Each row is a point on a landscape with many valleys, with its height.
A ball rolls from a point to the lowest of its 2 nearest points, and stops where none of them is lower. Distance is the straight distance between rows; heights are no part of it.
J83 (h 14.1): [  9 -29 -16  -7 -20 -26  14 -47  13  24 -11  25   9  20  -5  25 -20 -11
 -24  13 -25]
J11 (h 43.1): [  6   4 -20  -1 -26  12  18 -10  -5 -19  14  49  14  24   5  26  30  19
  15  19 -13]
J785 (h 46.2): [  9 -13  23   5  30 -18 -21   5  11  -5 -31 -35  -8  -2 -17 -14 -16 -32
  -6 -16   7]
J626 (h 20.8): [-22  22   9 -20  18  15   2 -28  15  -7 -12   9  10 -31  39 -36  -5  22
 -13 -17   7]
J790 (h 77.3): [  9  19 -15 -17   4  -8   3   4  16  -9   3  -4 -27  26  19  -2 -22  -9
 -27 -21  -9]
J253 (h 78.7): [ -1 -14   8  34 -19  13 -16  55 -28  23  21 -15 -14 -10 -37   6  19  31
   4  30  21]
J362 (h 58.0): [  3  20   9  10  13  24  -5   2  10 -12  18 -13 -22 -39  29  -3  12  -6
   2  23 -20]
J433 (h 28.9): [ 47  -8 -16  11 -32  -8  16   3  29  19   2 -13 -36  22   7 -21 -19   5
 -12 -37  15]
J610 (h 17.2): [ 43 -31  -6  10 -38 -15  55  26  21   3  21   9  -2  48  -1  33 -19   4
  36  -1 -12]
J452 (h 37.3): [-31   0  19 -21  34 -21  18  20  -4   5 -21   7  13  38  16   9 -17  24
 -17  30 -17]
J521 (h 27.6): [ 36 -22   0   6 -39  -5  52 -12  25   2  12  -1  16  31   9   7  -1  -5
  46  -7  -9]
J919 (h 34.8): [ 20   4  -1   3 -23  -1   1  11  37  18  -7 -10 -39  31  15 -39  19   4
 -27 -34  17]
J366 (h 15.1): [-30  -9  30  -2  17  -8   1  25   4  15  -7   9 -11  31  17   9   6  33
 -32  45 -11]
J497 (h 72.2): [-22   3  14   9  -2  27  -3 -12 -19  -1  31 -20  21 -68   6  -9   8  -1
  29   9   7]
J252 (h 33.5): [ 24 -13 -14  -7  19 -27   6 -12   5  17 -40  10   9   0 -10   6 -49  -5
 -18  -4 -10]
J992 (h 57.9): [-37 -23  50  18  40   9 -20  18  -7  10 -14 -38  14 -13 -15  -9   6 -13
   4  21  15]
J774 (h 21.5): [  3  35 -22 -23 -15  15  22   2  -5  -6  10  33   2   6  31 -16  -3  56
  -8 -19   8]
J858 (h 24.6): [  2  -9  29  -9   3 -11  31  28 -19   4  18 -43  28  -8   3  -1 -19  17
  55   4  -1]
J602 (h 80.6): [ 22  21   9  -4  16  -6  12  35  11  -8  -2 -37 -29  24  23 -19 -35   8
  -9 -26  -1]
J865 (h 43.5): [ 15  -9   2  -6   7 -22  25  24 -15   6  -5  -5   9  10  -4  10 -44  27
  13   7  -2]
J395 (h 32.8): [-42   9  -2   0  43   6 -51 -10 -14 -19 -19  25   7 -45  -5   7  -6 -33
 -13  -6   5]
J140 (h 62.1): [ 12  12   4  15  26   1 -14  25   1   0   4 -29 -29 -28  16   2 -22 -12
 -16  13 -13]
J235 (h 25.8): [  8 -14 -25 -12   6 -36   3 -33   8  15 -10   7   2   0  -7  21 -45 -33
 -34 -14 -23]
J979 (h 61.1): [-40  -4  17   8 -12  24 -16 -10 -20   0  16   9  15   8  -6  -2  61   5
  17  17  16]
J641 (h 38.9): [ 31  14 -20 -18  -1  -7  24  11  -5   9 -16   5   7 -11  11   0 -57  43
  -8  -2  -7]
J177 (h 71.6): [ -9 -11 -17   5 -38 -15 -18 -25  -7  16  17 -19  -5   5 -34  -9  20 -24
 -12 -29  25]
J964 (h 60.2): [-40   9  -3 -25  10  10  -7 -21 -21 -25  -2  35  31  31   9   3  36   9
  12   0   4]
J618 (h 36.0): [-24   8  -9   1  33  -3 -20  12 -14   1 -17   8  -8   2 -12  29 -11 -14
 -22  25 -16]
J825 (h 46.5): [-24 -19  50  21   1   6  -6   0   4  10  20 -48   2 -14   6 -17  36 -22
  23  21   9]
J236 (h 68.1): [-58  10   6 -25  13  -4 -10 -18  -6 -17  -3   8   7  33   6  -2  17 -21
 -17 -13   1]
J190 (h 15.6): [-49  -8   1  17  45   0 -46   1 -17   4 -10   7 -10 -30 -17  23  -3 -34
 -31  22  -8]
J830 (h 64.1): [ 10   4   6  16  25   5 -21 -15 -13 -17  -9  -9  21 -63 -23   1  -8 -32
  26   5  -5]
J229 (h 72.3): [-27  29   0   0  26  -8 -11  13 -14 -23  38 -32 -15 -16   3  15 -23 -51
   5  -5 -18]
J703 (h 33.3): [ 29  25 -39  -9 -20   5  24   6  -5   1  21  -5 -13 -12  10   4 -39  25
  -1 -17  -5]
J525 (h 8.7): [-17  38  -5 -16  16  30   4   9   0  -8   3  12  -6 -14  32 -14  -5  44
 -14  -7   7]
J373 (h 78.0): [-35  -1  14  12  16  27 -22 -14  -9   7   2  13   8 -46   5   1  20   7
 -12  31   3]
J198 (h 57.1): [ 12   8  10   0  13  15  -8  24  22 -19 -39  52  -6  32   6  -7  30  30
 -23  16  11]
J950 (h 59.9): [ 24  -2  13  13  11  10 -17 -20   9  -1 -29  -3   8 -44 -15 -25  11 -14
  19  -3  10]
J39 (h 42.0): [-12  -6  12   2  -9 -14 -14   4  12  17 -10 -17 -28  28  -4 -26   8   1
 -34 -22  25]
J509 (h 77.4): [ -2  14 -24 -13   5 -13  15 -22  -3 -17  15  12  14  -5  23  33 -17 -31
   7   4 -45]
J230 (h 42.9): [-20  11 -13 -12  22  -3 -24 -25 -15 -30 -18  24  30 -16 -20   6   1 -28
  12 -10   1]
J388 (h 67.5): [-22 -11   0  11 -29  11 -11   3 -34  10  23   2  20 -13 -30   5  42  23
  23  12  19]
J588 (h 51.5): [-29  16  -1 -23  10  -1  16   6 -15  -9  -6  29  24  31  18   6   7  38
  -5  12  -1]
J205 (h 72.6): [ -7   0 -16  23 -42  17  -9  37 -29  14  45  -6  -9 -15 -25   7  37  33
  27  10  19]
J881 (h 67.3): [ -5  -4  12   1  20 -21  -4  27 -20   5  19 -49 -14 -17   6  20 -37 -29
   1   4 -16]
J193 (h 67.7): [ 54   4 -24  -3 -15   6  17 -22  27  13 -15  21  -9  -8  17 -13 -27  19
 -18 -11  -6]
J426 (h 75.1): [-21  30 -20  -6  17   2  -1  -4 -14 -24  35  -6   0 -23  17  26 -10 -22
  12  11 -26]
J129 (h 48.0): [ -9  13 -39  -7   8  -4 -22  -3 -27 -10   3  24   8   3 -37  32  -9  -7
  -4  11  -6]
J269 (h 74.1): [ 16 -10 -22  13 -45   7 -23 -40  -1  21  -3   8 -11 -24 -29 -20  35  -3
 -15 -24  34]
J357 (h 36.3): [-12 -10  47  10  17   1  14  18 -11  -2  14 -53  12 -18   9 -13   1 -10
  45   8   3]
J424 (h 31.0): [ 35 -30  -4   4 -14 -22  25  38  -3  -1   2   0   4  42 -15  37 -29   8
  16  13 -12]
J515 (h 62.0): [  5  19  -8  -7  36  23 -18  -1  16 -34 -49  54  -2  -1  11   3  21  11
 -15   2   6]
J959 (h 71.9): [ 36 -19 -12  12 -46  12   8 -33  20  21  -5  23  -1  -1  -9 -24  32   7
  -1 -15  18]
J371 (h 65.3): [ 28  17 -25  -6   1  17  -7 -16  21 -14 -31  35  -6  -6  16   1   0  10
 -22  -5 -10]
J64 (h 81.3): [-17   7  22  21  13  42 -33  -5  14  -5  -2   3 -21 -46   4 -16  43  -4
  -7  16  18]
J171 (h 49.2): [-11  16 -38 -15 -10  11  -8 -12 -24 -23  11  47   9  13  -9  32  20  11
  -5   8  -3]
J242 (h 49.4): [-25   5   8  -9  -5   3 -27 -16  17   0 -20   2  -9   7   1 -28  35  -7
 -22 -27  27]
J116 (h 68.8): [-10  -2  18  17  17  16 -10  11 -29 -12  19 -36  24 -59 -21   4  -5 -12
  53   9   0]
J461 (h 50.1): [ 19   5  -5  -5  -2   0   3  27  12   1 -27  47  -3  43  -6 -11  -7  51
 -31 -10  19]
J40 (h 7.2): [  9 -15  24   5 -23 -15  34  37 -11  18  17 -23   9  17   6  -7   2  33
  28   6   7]
J882 (h 34.7): [-10 -21  33  13  13  -5  -2  11  12  15 -15   9  -7   6  19   8  29   6
 -15  54 -17]
J654 (h 53.7): [-17   3  28  17   6  11 -18  -6  13  -7  30 -30 -20 -24  16  -5  29 -41
   6  13 -13]
J982 (h 69.9): [ 50  -4 -26  16 -37  15   2 -29  35  16   0  29 -28  -4  -2  -6  18   7
 -26  -6  -4]
J425 (h 52.9): [-19 -12  10 -11  15 -29  -8  -4  -6  13 -15 -29  -3  33  -9  -8 -22 -17
 -22 -16   2]
J79 (h 44.4): [ 13 -18  16  11  -2  -4   5  -4   3  11   0  -5   7 -16   1   6  19   1
   8  34 -15]
J637 (h 27.1): [ 20  15  10  -8  14   4   4 -30  32  -4 -24   1  -4 -23  31 -36  -3  -7
 -14 -19  -5]
J663 (h 58.3): [-15  21  -3  -9  16  -6  -2   9 -11 -15  -7 -28   4   9 -17 -19  -9 -15
  12 -37   9]
J283 (h 21.9): [ 48 -26   2   5 -27 -23  30  12  10  26   3 -24 -13  30   7  -9 -17   9
  -5  -9   0]
J586 (h 79.9): [-17  11 -24 -35 -13  -8  19 -51   0 -17  13  25  30  14  18  19  -7 -20
  10 -17 -23]
J913 (h 74.6): [-28 -13  28  21   1  20 -13 -26  -2  22  21 -17  11 -67  10 -20  30  -7
   5  24   4]
J34 (h 30.7): [ 17 -32 -26  -6  -5 -11  19 -21   8   3 -21  35  16  50 -25  39 -22  -4
  -3  10 -15]
J86 (h 65.9): [ -6  -5   7   8  -5  -9 -14   0 -14  -3  15 -17  -1   8 -25  -7  13 -32
  13  -8   3]
J120 (h 43.4): [ 16 -10 -21  -3 -46 -14  35  12  -2  13  33  -6 -10   6   0  27  -8  11
  17   7 -20]
J748 (h 35.9): [ 10 -14 -10   3 -37   1  25  -9   8  -1  22  14   9  30   6  14  26  -2
  24   8 -12]
J635 (h 50.6): [ -9  23 -13 -22  15   7  -8  -5  -5 -28 -16  20  18  18 -15   0  -5  -3
   7 -24   7]
J776 (h 41.9): [ 11  -8 -17 -21   5 -10   5  -8   1   8 -34  27  16  28 -15  -4 -24  23
 -25 -14  13]
J967 (h 73.8): [-23  19   6 -26  10 -19   6 -18  12 -19   3  -9   3  26  24  -5 -13 -37
  -8 -22 -17]
J705 (h 6.3): [ 20 -31   8   4 -37 -30  36  37  -5  22  12 -16  -1  55  -4   2 -18  17
  15 -19  18]
J917 (h 43.8): [ 33 -21  -5  12  -6  -8   7  -1  14   3 -18  18   1  22 -19  16   1  -2
   4  27 -10]
J549 (h 54.5): [-40 -10   9  -2 -15  13 -29 -32   1   3   2   6   2 -11  -4 -20  57  -8
  -7  -5  22]
J609 (h 29.0): [ 23  36 -35 -13 -29  22  20  -2  -5  -7  35   7 -10 -23  28  -6  -2  34
  16 -17  -2]
J457 (h 84.4): [  9  15  19   0  15  -2  14  56  -7 -12  15 -50 -12  10  14 -15 -22  12
  27 -11   9]
J685 (h 40.0): [-38 -13  30  23  52   8 -47  29 -14   1  -5 -30 -10 -29 -19   8  -9 -37
 -17  17  12]
J791 (h 49.3): [ 36  -1 -31   9 -39  -5   9   5  -4   8  15  -6  -8  11 -24   3 -12   1
  19 -17   6]
J500 (h 54.7): [ 33  -4  -6  16 -10   8 -10   5  -4   8  -3 -21  -4 -25 -31  -8  -7   3
  13 -13  10]
J724 (h 35.4): [ 14  -6  19  -5  22  -9  -4 -15  34  -9 -49   2   1   8  -1 -20  -4 -26
 -13 -20   1]

Where does a ball stop that starts at each point below?
J269 => J190
J959 => J83
J602 => J366
J116 => J610
J205 => J705
J586 => J366
J253 => J705
J426 => J705
J425 => J705

Call two points neighbours if one is among the 2 nearest of the other. Go from one point of each pair to the other, from neighbour to neighbour, staying as low as possible. Name the highest point that can't be avoided.
J83 and J366 => J79
J83 and J705 => J269
J525 and J610 => J865
J525 and J705 => J425
J610 and J190 => J171
